A landscape with many valleys, sampled at points; each row gives a point and its height.
From any point a ball rolls to the lowest of the 4 points nearest to it. It stops when none of these is lower. Distance is the straight distance between rows; heights are no part of it.
gazak: [-14 -17   2  -7 -18   0  -2  -8  -2 -10   4  20  13  26  13  -9   4 -12
  -3   3  -7  -4   3  13]  height 376
Nok: [-13   1 -39  -7  10  31  48  16  15   7 -10 -52  -1 -36 -17  21 -12   2
   3 -18  -2   5   4 -30]  height 331
Kego: [ -8   7   1  -7 -16   9   3   3   3   5  15 -14   7  10  10  -2  -6  10
   0   9  -3  -9  13 -13]  height 56
sabo: [ -2  16  -4  -9 -10  10   5   4   2   8  18 -20   2   3   6   0  -6  12
   1   7   2  -7  14 -16]  height 74
laku: [ 23  -7  22  10   9 -18  -5  10  24  -5 -11  -5 -14 -16  -4  -8  -6   7
   4  14  17  23   2  -7]  height 161
far: [  4 -13  25   2  -1 -18  -7  -1  10  -7 -15  21  -9   8  -3 -24  -1  -4
  -3   3 -14  11  -2   4]  height 280
Doso: [ 18  -3  52  20  10 -27 -24   6   3   3 -31  34 -27 -10  -6 -23   0 -16
 -10   6  -2   2 -18   7]  height 388
rupi: [ 31 -11  25  21  21 -22  -6  11  28  -2 -13  -8 -24 -36   1   1  -7  -6
  -3  11  22  33 -10   0]  height 415
pesik: [-29   0 -51 -17   0  40  52  12   6  -2   1 -56   3 -21 -18  24  -6  -2
   8 -14  10   3   1 -31]  height 304
delit: [ -2  -9  15  -1 -16   0  -3   1  12  -5  -4   5  -2  16   6 -14  -1   6
  -3   7  -3   4   6  -9]  height 422
Valu: [  7  12  14   5  -2  -7 -32 -18 -21 -17  -8  62  24  42   6  -5  19  13
  -5  -5 -24 -20  -2  49]  height 41
samot: [ 14  -2  15  -1  -4  -6  -3   8  20  -2  -4  -9  -7   0   3 -11  -5  10
   3  13  12  12  10 -12]  height 238
Vaf: [ 29  -1   7   6   4   1  13  14  20   8   2 -20 -12 -31   2   1  -1  -2
   2  13  22  16   1 -12]  height 145
gesun: [ 24  -5  57  19   6 -22 -28  -1  -1   1 -33  48 -33  -7  -2 -26  12 -28
 -12  11   2   4 -24  20]  height 534
Fikem: [  2 -10  16  -4   0 -20  -7 -13  -5  -8  -9  40   0  14   1 -21   8 -13
  -8   2 -17   3  -4  24]  height 313
tul: [ -4  -3   9  -4 -17   5   0   5  10  -1   0  -3   1  15  10  -9  -2   4
  -4   7  -2   0  11 -10]  height 466
makek: [ 19   1  53  24  15 -35 -28   8  11   3 -33  28 -32 -12  -5 -18  -4 -11
 -11   8   4   1 -14   6]  height 383
soge: [-30   4 -57 -22  -2  37  44   5  -5  -2  17 -51   6 -10 -16  27  -4   3
  11 -10  12   7   4 -24]  height 210
Gutap: [  4  19 -14 -12   4   9  17   5  -1   9  16 -28   1 -17   0   6  -8   8
   2   7   7  -2   8 -14]  height 201
seva: [-24   4 -50 -21   3  31  43   4  -5  -1  13 -46   6 -16 -15  24  -4   3
   9  -8   8  10   2 -21]  height 190
numo: [  2   2   3  -4  -2 -12 -21 -21 -18 -19  -4  54  19  37   3  -2  16   5
   0  -3 -16 -14   3  42]  height 157
Femov: [-37   6 -29  -7 -11  16  -7  -5 -20   9  32 -25  24  23   6  13  -8  14
   6 -16 -16  -9   3 -14]  height 411
fop: [ 12  12   4  -7  -3   4   7   8   9   6   8 -19  -4  -8   5  -3  -5   9
   2  14  13   4  11 -13]  height 231
neles: [ 15  -6  38   6   4 -27 -17  -6  -6  -1 -21  44 -18  -2  -5 -27   9 -20
 -11   9 -14   0 -14  20]  height 249
guv: [ 23   2  55  31  23 -45 -28  11  19  -1 -33  18 -40 -26  -3  -5  -9 -11
 -10  14  23   7 -12   8]  height 465
Zam: [  2 -14  21   1  -7 -13  -7   0  13  -5 -13  15  -6  11  -1 -21   1  -1
  -5   1 -13   9   0  -2]  height 409
tuka: [ 19   7  -5   0   6  11  22  13  10  15   6 -26 -11 -39   2   5  -8  -4
  -3   7  16   7   0 -12]  height 479
nevek: [ 23   4  64  31  14 -32 -32   8  11   1 -42  31 -42 -16  -2 -16  -1 -13
 -10  11  16   3 -19   8]  height 484
zadev: [-37  -8 -38  -9 -11  15 -15 -10 -29   6  42 -12  39  28  11  10  -5   2
   9 -20 -12 -24  -6  -3]  height 446
gusel: [-13   0   1  -5 -19  14  -3   2  -2   4  17  -8   8  18  15  -5  -2   5
  -3   2  -9 -11   9 -11]  height 81
Naf: [-36  10 -60 -22  -8  35  27  -2 -17  -1  28 -43  10  10 -12  36   3  12
  18 -14  16  -1   8 -27]  height 242
pumi: [  1   9   5  -5 -11   6   4   4   6   4  10 -14  -3   4   5  -6  -5  10
   0  10   6  -4  13 -14]  height 266
zev: [-36  -4 -29  -7 -13  18 -10  -8 -24   5  37  -9  30  24  12   9  -6   1
   5 -13 -15 -21  -2  -2]  height 455
kig: [ 17  -3  31  11  12 -28 -17   6  19  -4 -20  13 -16  -9  -6 -16  -6   5
  -1   6   1  13  -5  -4]  height 271
nel: [ 10  -7  21   2  -2 -12  -7   5  20  -6 -14   4 -11   1   1 -17  -4   7
   0   7   2  13   3  -8]  height 158
vaki: [ 20  18  33   9  -7  -9 -35 -16 -23  -9 -15  62  14  39  10 -13  31   9
  -9  10 -20 -18  -9  52]  height 741
tar: [ -9   6 -37 -10  11  25  42  11   6   8   2 -44  -1 -35 -15  16 -13   1
   2 -10  -2   8   0 -22]  height 328
zoz: [  3  -8   4  -9  -4 -18 -13 -19 -11 -14  -5  44   9  24   2 -14  14 -10
  -4   4 -12  -4   0  36]  height 257
Kepi: [  4   7 -25   0  15  23  41  17  10  15  -4 -41  -4 -47 -14  15 -14  -1
  -3 -11  -2   6   0 -26]  height 324
Pagu: [-28  14 -19  -8  -9  14  -2  -5 -14   7  26 -25  15  15   6  10  -7  14
   3  -4 -15 -10   9 -13]  height 488
zazi: [-36  10 -56 -15  -9  31  10  -8 -19  -1  30 -41  20  21  -9  33   2  22
  14 -20   8   3   9 -27]  height 363
sonob: [ 19  -4  36   0   3 -24 -16 -15 -10   0 -14  49 -14   4   0 -25  17 -20
  -9  10 -10  -4 -15  33]  height 128
fel: [-23  17 -46 -23   1  20  22  -6 -12   1  24 -38   9   0 -12  24  -8  15
   9  -9   3   4   9 -18]  height 184
lozi: [ 17   3  21  -1   0 -22 -19 -20 -18  -8 -10  51  -1  16   1 -17  18  -8
  -9   8 -13  -9  -8  40]  height 624
turu: [-18 -12  -6  -6 -23   9  -1  -6  -6  -3  16  11  17  27  19  -4   2  -6
  -2   0  -7 -14   5   7]  height 406
lil: [-24  20 -34 -16  -2  16   8  -7 -14   4  25 -38  12   9  -7  20  -8  19
   9  -8  -5  -1  11 -16]  height 141
karu: [-37  10 -38 -11  -6  21  -1  -6 -18   3  28 -33  22  18  -2  21  -6  22
  11 -14 -12  -3   7 -19]  height 460
lovef: [-39  11 -62 -18 -10  35  19  -7 -21  -2  30 -42  16  19  -8  38   5  21
  19 -17  13  -2   7 -29]  height 316
Mev: [ 17  11  -7  -4   5  12  21  10   8  13  12 -26  -7 -35   0   3  -8  -3
   2   8  14   5   3 -14]  height 628
kope: [ 27  -7  13  12   8  -1   8  14  23   2  -4 -17 -15 -36   7   0  -1  -6
  -1  13  24  25  -6  -9]  height 118
Nazad: [ 29 -12  17  22  14  -4   7  18  29   2 -11 -16 -20 -45   7   8  -2  -9
  -2   7  26  33  -9  -9]  height 148
Zemol: [ 20  -4  40   4   4 -26 -20  -9 -11  -2 -21  46 -18   1   0 -27  15 -22
  -9  10  -8  -2 -15  26]  height 160
gepe: [-25   1  -8  -4 -18  14  -5  -2 -13   7  24  -7  16  20  16   3  -3   1
   1  -2 -14 -14   6 -10]  height 154
Bofa: [ -2  -4  12  -4 -13   2  -1   4   9   0  -2   0  -1  13   7 -11  -1   5
  -3  10   0   5   8 -10]  height 468
gatik: [ 29   7  40   2  -1 -19 -28 -17 -17  -6 -19  55 -10  16  -1 -23  28 -14
  -8  16  -4  -9 -10  45]  height 95
gogam: [ 24   0   2  12   6  13  21  18  14  17  -2 -25 -13 -46   3   6  -2  -9
   0   2  18  12  -2 -18]  height 121
fef: [-17 -15 -15  -9 -17   4 -10 -13 -16 -11  15  22  25  38  19   0   7 -10
   4  -1   2 -19   7  18]  height 329
mem: [-32 -10 -31 -10 -13  13 -16  -9 -27   3  36   5  37  33  17   7   0  -7
   5  -9  -2 -31   0   8]  height 495
bofi: [ 12  -9  27   0   4 -23 -12 -11  -7  -5 -13  41  -8   5  -1 -24   8 -17
  -7   4 -18  -1  -8  26]  height 264
vot: [ 23  -2  13   3   1  -8   1   8  20  -1  -4 -10 -11 -14   3  -7  -4   6
   3  15  18  16   4 -10]  height 153
Liveb: [-23  14 -49 -22   2  25  34  -4 -10  -1  19 -44   8  -8 -14  23  -6   9
   9  -6   6   9   7 -18]  height 80
der: [  7 -12  30   7   5 -23 -12   1  12  -5 -22  22 -12   1  -6 -23  -1  -2
  -6   5 -14  10  -8   3]  height 229
Fuli: [  4  10 -24  -5  13  20  36  12   5  13   6 -39  -3 -40 -11  12 -11  -1
   0  -5   0   6   0 -17]  height 333
non: [-41   2 -51 -10 -11  30  -4  -9 -23   6  33 -31  28  29   0  26   0  24
  12 -27 -10  -2  -1 -24]  height 373
kugud: [-10  20 -16 -13  -4  11   7   0  -8   7  20 -27   7   2   1   5 -10  16
   4   2  -1  -4  13 -14]  height 137
puvu: [-44  -1 -57 -10 -13  37  -3  -9 -25   5  35 -32  29  31  -3  30   5  25
  18 -30  -3  -4   0 -27]  height 372
fikav: [ -2  10 -31 -11  10  21  34   8   1  10   8 -38   0 -34 -11  13 -14  -1
   3  -6   0   6   2 -17]  height 319
ranuz: [ 21   0  59  24  13 -29 -28   5   5   4 -35  37 -34 -13  -3 -21   4 -16
 -12   8   4   2 -17  10]  height 461
mek: [ 18  12  22   3   0 -17 -28 -22 -20 -13  -8  59  10  32   3 -15  24   3
  -6   5 -16 -17  -2  46]  height 263
tutib: [ -4  -9 -11  -7  -7  -5 -18 -20 -13 -20   2  46  23  43   7   1  12   2
   4  -5  -5 -14   6  36]  height 222
Pib: [-31   2 -19  -5 -16  15  -6  -3 -20  12  28 -17  21  23  11   8  -4   7
   4 -10 -17 -17   2 -10]  height 305
nabo: [-21   1 -48 -16   5  31  47   9   3   0   6 -50   4 -25 -15  24  -9   1
   5 -13   1   8   0 -24]  height 262
Milod: [  6  -1  14  -1 -10  -1  -2   5  17  -1  -3  -5  -5   8   5 -10  -4  10
   2  10   5   7  10 -13]  height 464
Suni: [ 30   5  39   4   1 -26 -24 -15 -15  -6 -19  56 -15   9   1 -26  25 -20
 -11  15   0  -7 -14  40]  height 106
tifup: [ 24  -1  44  25  23 -41 -23   9  19   0 -27  11 -28 -22  -7 -11  -8   0
  -2   8  16  13  -9   1]  height 432
Faza: [ 19  -2  41  18  17 -31 -22   5  17  -2 -25  18 -24 -12  -9 -18  -8   1
  -5   5   1   7  -9   0]  height 268
tak: [  9   7  12   1  -2 -14 -24 -20 -22 -19  -7  56  18  36   5  -6  19   8
  -2  -1 -19 -17   1  48]  height 126
sufog: [ 22  -7  31  16  18 -30 -16   7  23  -3 -20   4 -21 -17  -7 -11  -7   4
  -1  11  13  19  -4  -1]  height 450
topub: [-17  12  -8  -8 -12  11   0   1  -6  10  20 -19  10  14  10   3  -6   8
  -2   0  -9 -12  10 -14]  height 88
vedus: [ 26  -5  16   9   7 -11  -2  10  24   0  -6  -8 -14 -20  -1  -4  -6   3
   2  14  22  27   3  -7]  height 82
liku: [ 21  -5  49  15   8 -26 -26  -1  -1   2 -29  43 -28  -6  -3 -26   7 -22
 -12   6  -5   1 -18  16]  height 516
Kip: [-21  -3 -45  -9   5  40  52  20  17   3 -10 -59  -1 -28 -18  25 -10   4
   5 -15   4  -3   6 -35]  height 281
ladog: [ 30 -11  19  19  13 -12   0  13  29  -1 -11 -13 -19 -38   2   6  -4  -6
  -1  12  24  32  -7  -6]  height 194
rig: [ 19  -7  20   5   3 -15  -4   7  23  -4 -13  -3 -12  -7  -2 -10  -5   7
   3  12  12  20   5  -7]  height 125
Bot: [ -5   2 -35   1  15  25  46  21  19  10 -14 -53  -6 -42 -19  19 -13   5
   2 -18  -2   3   7 -31]  height 155
simul: [ 29   0  47  30  26 -45 -25  10  21   0 -24   8 -32 -32  -3  -5 -12  -6
  -7  14  23  13 -10   6]  height 463
fonaf: [ 16  -8  26   8   6 -21 -11   5  21  -4 -17   7 -13  -4  -3 -15  -4   7
   0   6   2  14  -1  -6]  height 180
fiza: [ -2 -16   7  -7  -7 -17  -7 -14  -4 -12  -3  36   6  23   4 -14   8 -12
  -6   3 -14  -1  -2  27]  height 265
zigit: [-29  10 -55 -23  -2  30  32  -3 -11  -4  22 -44   9   1 -15  30  -2   9
  14 -12  12   6   7 -21]  height 164
betog: [ -5 -15  11  -2 -11  -6  -3  -3   6  -7  -6  18  -1  17   8 -17   3  -4
  -4   4 -13   7   2   4]  height 494
zatu: [-18  15 -11 -11 -10  13   1  -1  -9   8  24 -20  10  14   6   6  -7  14
   2  -2  -8 -12  13 -13]  height 151
vur: [  9  -5  20  -4   0 -23 -13 -16 -12  -7  -9  46  -3  11  -1 -21  12 -16
  -7   6 -16  -3 -10  33]  height 367
meki: [ -9 -14   9  -3 -17   0  -2  -5   5  -7  -2  12   3  21   9 -13   2  -3
  -5   3 -12   2   5   0]  height 489
fur: [  6   5 -24  12  20  17  40  23  23  13 -18 -50 -13 -53 -19  22 -13   6
  -1 -17  -3  -1   7 -32]  height 177
Mafu: [ 26 -10  26  19  22 -33 -12   9  27  -3 -16  -1 -21 -26  -5  -4 -10   2
   0  13  20  25  -7   1]  height 523
Kanes: [  4  17 -22 -14   4  13  24   5  -2  11  15 -34   0 -24  -8   8 -11   4
   2   1   5   3   8 -11]  height 293
laz: [ -1   5   3  -2  -2  -5 -26 -19 -20 -20  -6  58  27  47   4  -3  16  12
   1  -8 -17 -17   0  42]  height 261
Mizu: [ 24  -7  24  14  12 -26 -11   8  24  -4 -14   1 -16 -15  -7 -10  -8   7
   1  10  15  21   0  -5]  height 122
tanip: [ -8  -8   8  -3 -19   5  -1   0   2  -1   5   2   4  19  14  -9  -2   0
  -2   4  -7  -3   7  -6]  height 457
gor: [ -3  20 -22 -16   2  10  18   1  -5  11  20 -33   3 -13  -4  10  -8  10
   4   3   3   1  10 -11]  height 234
Vor: [-34  -8 -28 -10 -12  13 -16  -9 -28   6  37   1  35  27  16   7  -2  -4
   5 -13  -7 -29  -2   3]  height 453
penu: [-38  -8 -40  -8 -10  22 -13  -9 -29   9  40 -16  37  30   9  15  -7   6
   9 -21 -16 -16  -5  -6]  height 442
giku: [ 14   7 -10  14  16  16  32  23  13  20  -7 -35 -13 -55  -9  13  -7  -3
  -3  -9   2   3   3 -26]  height 211
lufa: [ 23  11  30   2  -3 -21 -25 -19 -19  -8 -13  59   1  26   3 -15  28  -3
  -6  10 -11 -16  -4  47]  height 220
danaz: [-16 -12 -15  -9 -18   5 -13 -13 -15 -15  13  29  26  41  16   3   9  -8
   4  -2   6 -20   6  22]  height 385
Bipu: [ -8  -3 -41   0  11  31  51  23  28   3 -21 -66  -6 -35 -24  28  -9  11
   6 -20   6  -5  10 -39]  height 192
ranik: [ -7  -1 -38   2  16  27  47  21  19  10 -17 -55  -6 -40 -21  21 -13   6
   4 -18  -1   0   6 -35]  height 105
nireg: [-33  12 -50 -17  -5  26  17  -7 -17  -1  26 -38  18  14 -10  28  -4  20
  15 -14   7   2  10 -23]  height 384
bedo: [ 23  -5  52  12   6 -22 -24  -6  -7   1 -30  49 -25  -5   0 -27  14 -27
 -11  10   0   1 -21  23]  height 356
buba: [ 27   3  35   3   0 -22 -24 -17 -15  -4 -16  54 -12  12   1 -23  24 -18
  -9  13  -6  -7 -14  39]  height 107
lof: [-18   1 -43 -12   9  34  48  14  11   3  -3 -55   0 -31 -17  22 -10   2
   4 -16  -1   4   1 -31]  height 349
von: [-14  20 -26 -14  -3  12  11  -3 -10   6  25 -33   9   2  -2  13 -11  17
   5   0  -2  -1  13 -13]  height 235
Tenol: [-28  -7 -16  -6 -19  13  -7  -5 -17   2  28   0  24  26  18   0   0  -7
  -1  -5  -9 -20   4   3]  height 240
ruga: [ 23  -3  65  29  11 -26 -31   5   7   0 -43  41 -42 -11  -1 -18   2 -23
 -13   8  14   4 -21  13]  height 533
Beri: [ 18  -3  29   0   2 -26 -15 -15 -14  -3 -14  49 -10   6  -3 -25  16 -18
 -12   8 -13  -2 -13  32]  height 178
Gugo: [-14 -12   3  -5 -20   4  -1  -2   1  -3   7   8   9  25  14  -8   1  -7
  -4   2 -10  -8   4  -2]  height 425
Puz: [ 19   0  51  25  19 -36 -25  10  12   2 -33  23 -30 -16  -9 -16  -6  -9
  -8   8   8   3 -11   4]  height 346
lek: [ 15   6  17  -2   2 -22 -19 -19 -16 -12  -8  51   6  25   1 -10  19  -1
  -5   4 -14 -11  -4  46]  height 334
Vake: [  6   0 -32  12  23  14  44  22  31   8 -22 -62 -12 -48 -26  30 -10  11
   5 -16   7  -4  15 -36]  height 244
puva: [  8  -1  11  -4  -1 -19 -17 -22 -18 -15  -3  51  12  28   4 -12  17  -5
  -3   0 -13  -9  -1  41]  height 199
fub: [ -2  -8  -3  -9  -6 -13 -14 -20 -13 -20  -1  47  18  37   4  -4  14  -2
   0  -1  -8 -11   5  36]  height 174
sivi: [-39   0 -34  -9  -9  20 -12  -6 -27   9  35 -17  33  24  10  14  -6   8
   6 -15 -18 -16   1  -7]  height 447
Vese: [ 30 -11  21  20  18 -20  -5  11  28  -2 -13  -9 -21 -37   0   3  -6  -5
  -1  13  26  33  -9  -3]  height 364
Tero: [  1  12 -28 -13   9  17  31   5  -2  10  12 -37   0 -30  -9  11 -13   1
   3  -1   4   7   7 -14]  height 325
vum: [  5 -11  20   3  -5 -13  -5   4  16  -6 -12   9  -6   9   1 -17  -3   3
  -3   6  -7  10   2  -4]  height 274
Mutu: [ -7 -10  -7  -9 -10  -7 -13 -17 -11 -21   3  41  22  38   8  -2  12  -3
   5  -2  -6 -10   6  34]  height 191
zefab: [ 19  10   0  -5   2  10  15   8  12   9  10 -24  -6 -27   2   0  -8   3
  -1  12  21   4   7 -13]  height 394
mudi: [ 24   2   9  19  11  13  22  24  22  17  -9 -27 -20 -53   4  15  -2 -11
  -4  -2  15  13  -5 -23]  height 79
Sezu: [ 10  16  -5 -10  -3   9  14   8   3   9  15 -23  -1 -15   2   2  -6   7
   2  11  12  -1  10 -11]  height 183
dufe: [ 29  -6  12  21   8   8  17  21  24  10  -9 -20 -20 -49   9  10   0 -11
  -3   3  22  22  -7 -15]  height 108
gefun: [ 10   5  10  -2  -1 -17 -21 -22 -18 -15  -7  56  13  35   3 -10  19   7
  -4   1 -19 -12  -2  47]  height 152
Petel: [-40   0 -41  -7  -9  23  -5 -10 -25   6  34 -25  29  26   3  21  -6  16
   9 -22 -15  -9  -1 -15]  height 382
Toma: [ 19   6   6  -1  -1   2   8   9  16   6   5 -15  -7 -12   3  -3  -5   6
   4  14  19   7   9 -13]  height 301
zovu: [-29  16 -38 -15  -7  19   7  -8 -16   2  28 -35  16  12  -6  25  -8  20
  10 -14  -6  -1   9 -19]  height 410
ruba: [-21 -14 -21 -10 -18   5 -14 -10 -19  -9  20  23  32  38  18   4   6 -10
   9  -4   7 -26   6  18]  height 361
lized: [ 15  14  29  11  -7  -2 -35 -17 -25 -10 -11  67  20  41   9  -9  23  12
 -10   4 -27 -20 -10  52]  height 621
Toziv: [ 16   7 -12   4  10  15  31  17   9  19   2 -31  -7 -47  -3   9 -11  -5
  -1  -3   4   4   1 -20]  height 454
Bebiz: [ 22   7   0  20  12  15  28  24  21  18  -9 -32 -18 -57   1  14  -4  -7
  -2  -5   7   7   1 -25]  height 124
pas: [ 26  -4  36  26  24 -38 -17   9  24  -2 -20   3 -27 -29  -7  -4  -9   0
  -4  13  21  21  -7   2]  height 473
Nub: [ 26  -8  32  22  25 -35 -15   8  28  -2 -18  -2 -23 -34  -3  -1 -10   0
  -4  12  22  26  -9   1]  height 492
tadud: [ -8 -18   3  -5 -13  -6  -4 -10   0 -11  -2  27   9  24  10 -13   5 -11
  -3   5 -10   1   1  14]  height 381
genoz: [-11 -13 -12 -10 -15   1 -13 -16 -12 -18   8  35  24  40  12   2  11  -6
   5  -2   1 -15   7  27]  height 332
ziz: [-13   9 -36 -14   8  25  40   7   1  10   5 -42   2 -32 -16  16 -13   1
   5 -10  -2   8   2 -17]  height 310
gen: [ 12  -9  33   9   7 -27 -15   4  16  -2 -22  18 -18  -3  -6 -20  -4   1
  -4   4  -8  11  -5   1]  height 221
vebi: [ 14  -7  45  13   6 -26 -19   0   0   2 -28  37 -26  -5  -5 -25   3 -17
  -8   6  -9   1 -15  12]  height 327
pigi: [ 24   5  61  33  20 -40 -30   8  18  -1 -39  24 -42 -23  -2  -9  -2 -13
 -14  11  23   2 -15   9]  height 467
Seza: [ 23  -2  44   7   4 -24 -21 -10  -9   0 -23  48 -22  -1   0 -27  15 -25
 -12  12  -4  -1 -16  26]  height 179
lesen: [-19   5  -6  -6 -15  13  -1   0  -9   6  20 -13  12  19  12   2  -6   5
  -1   0 -12 -14  10 -10]  height 109
Fabuz: [  0   0 -34   5  17  22  45  21  26   8 -22 -59  -9 -43 -21  25 -11   7
   3 -18  -1  -2   9 -35]  height 150
lariv: [-12  -8 -13 -11 -12   3 -18 -17 -16 -22   5  43  29  47  11   3  13   0
   7  -7   1 -18   8  31]  height 375
pak: [-28 -12 -21  -8 -18  11 -10  -7 -21   1  29   8  30  30  18   5  -1 -11
   3  -3  -3 -26   3   7]  height 292
Vekod: [ -7 -13  -5  -8 -11 -10  -7 -17  -7 -17   2  35  15  31  11  -9  10  -8
  -1   2  -8  -4   3  27]  height 193
sule: [ 25   1  72  33  14 -29 -33   9  12  -1 -45  36 -43 -15   0 -13   1 -22
 -15   9  20   6 -17   9]  height 487
sarip: [-24 -15 -17  -9 -20   9 -11  -7 -18  -6  25  16  28  35  20   4   4 -12
   5  -4  -1 -24   5  14]  height 320
buga: [  1  20 -11 -14  -3  11  11   3  -3  10  22 -27   3  -9   0   4  -9  11
   4   7   5  -2  13 -11]  height 167
kesu: [ 10  11  26  12  -7   6 -40 -16 -29 -10  -7  70  32  44  11  -9  23  10
 -11   1 -28 -23 -15  54]  height 713
Piriz: [-16 -18  -6  -8 -19   2  -4 -11  -8 -12  11  24  19  32  15  -4   6 -13
   1   0  -1 -13   5  17]  height 337
pitim: [ 29  11  33   3  -4 -22 -26 -19 -19  -8 -15  56  -5  21   1 -19  29  -9
  -8  12  -6 -10  -8  44]  height 42
seve: [  8  -8  34   6   4 -26 -15  -4   0  -2 -20  36 -14   0  -3 -25   5 -13
  -7   3 -16   4 -13  14]  height 247
Gak: [  2  -6 -43   7  19  19  50  25  36   6 -24 -71 -12 -43 -28  33  -8  11
   3 -16  14 -10  16 -37]  height 403
Sofen: [-16  14 -43 -22   6  21  32  -2  -7   2  17 -41   8 -16 -14  19 -11   8
   8  -5   5   9   6 -14]  height 181
Savov: [  8  13   2  -6  -7   5   7   7   8   7  10 -18  -2  -4   6  -3  -5  10
   0  12  11  -1  14 -14]  height 175
sol: [ 21   7  -4   5   9  12  22  19  13  15   3 -24 -10 -44   3   6  -6  -7
  -2   5  16  10  -3 -17]  height 245
rom: [  4 -13  22  -2  -3 -18  -6  -6   4  -5 -15  27  -7   8   0 -25   2  -7
  -5   1 -15   7  -5  10]  height 260
Goleb: [-15 -16  -2  -7 -20   4  -1  -3  -4  -7  10  15  14  27  15  -6   3 -11
  -4   2  -8  -6   3   6]  height 377
nid: [ 27  -7  20  15  15 -17  -5   9  28  -3 -12  -7 -15 -23  -2  -5  -6   2
   1  12  23  27  -3  -7]  height 267
pez: [-30  -7 -21  -7 -16  12 -11  -5 -24   5  31   2  27  28  19   5  -3  -6
   4  -5 -10 -26   0   3]  height 330
Sar: [ 12   6 -16   7  17  19  35  20  14  20  -5 -39  -7 -51  -7  11 -11  -4
  -1 -10   0   5  -1 -26]  height 131
Peke: [-35   7 -59 -20  -6  36  33  -2 -14  -3  25 -45   9   2 -13  31   1  10
  16 -13  15   0   7 -24]  height 203
fusat: [-43  -8 -50  -9 -10  25  -9  -9 -27   6  38 -21  39  29   5  18  -3  13
  12 -27 -14 -10  -8 -15]  height 416
Bizu: [-40   9 -60 -14 -15  37   8  -8 -21  -2  33 -38  20  24  -8  35   6  24
  20 -23   5  -2   4 -30]  height 357
tusi: [-37   7 -49 -14 -10  28   1 -10 -20   3  30 -33  23  27  -3  29  -1  23
  17 -21  -4  -1   5 -23]  height 380
Vak: [ 18  -6  38  19  16 -35 -20   8  20  -1 -24  14 -24 -13  -8 -14  -8   2
  -1   9   7  13  -4   0]  height 423
kador: [ -3 -16  11  -2 -10 -12  -4  -6   3  -8  -6  26   0  17   5 -16   4  -8
  -5   2 -15   7   0  12]  height 407
tumu: [  1 -12  19   0 -10  -5  -3   2  12  -5  -8   9  -4  14   4 -15  -3   0
  -4   6  -8   8   7  -6]  height 370

Two balls start at each pair of points below. Name the first point that both come to, or write -.
penu and tusi -> lovef
fiza and Piriz -> -
zoz and lariv -> fub
Petel and zev -> non
karu and zadev -> lovef
genoz and tutib -> fub

Call two points neighbours if one is among the 4 nearest of the other. Go from one point of each pair to the other, from neighbour to neighbour, staying as low as possible. Name the highest point that can't be avoided.
Mizu and Liveb -> Toma
Liveb and lil -> fel
Kego and Liveb -> von
pitim and Valu -> mek
lil and ranik -> pesik
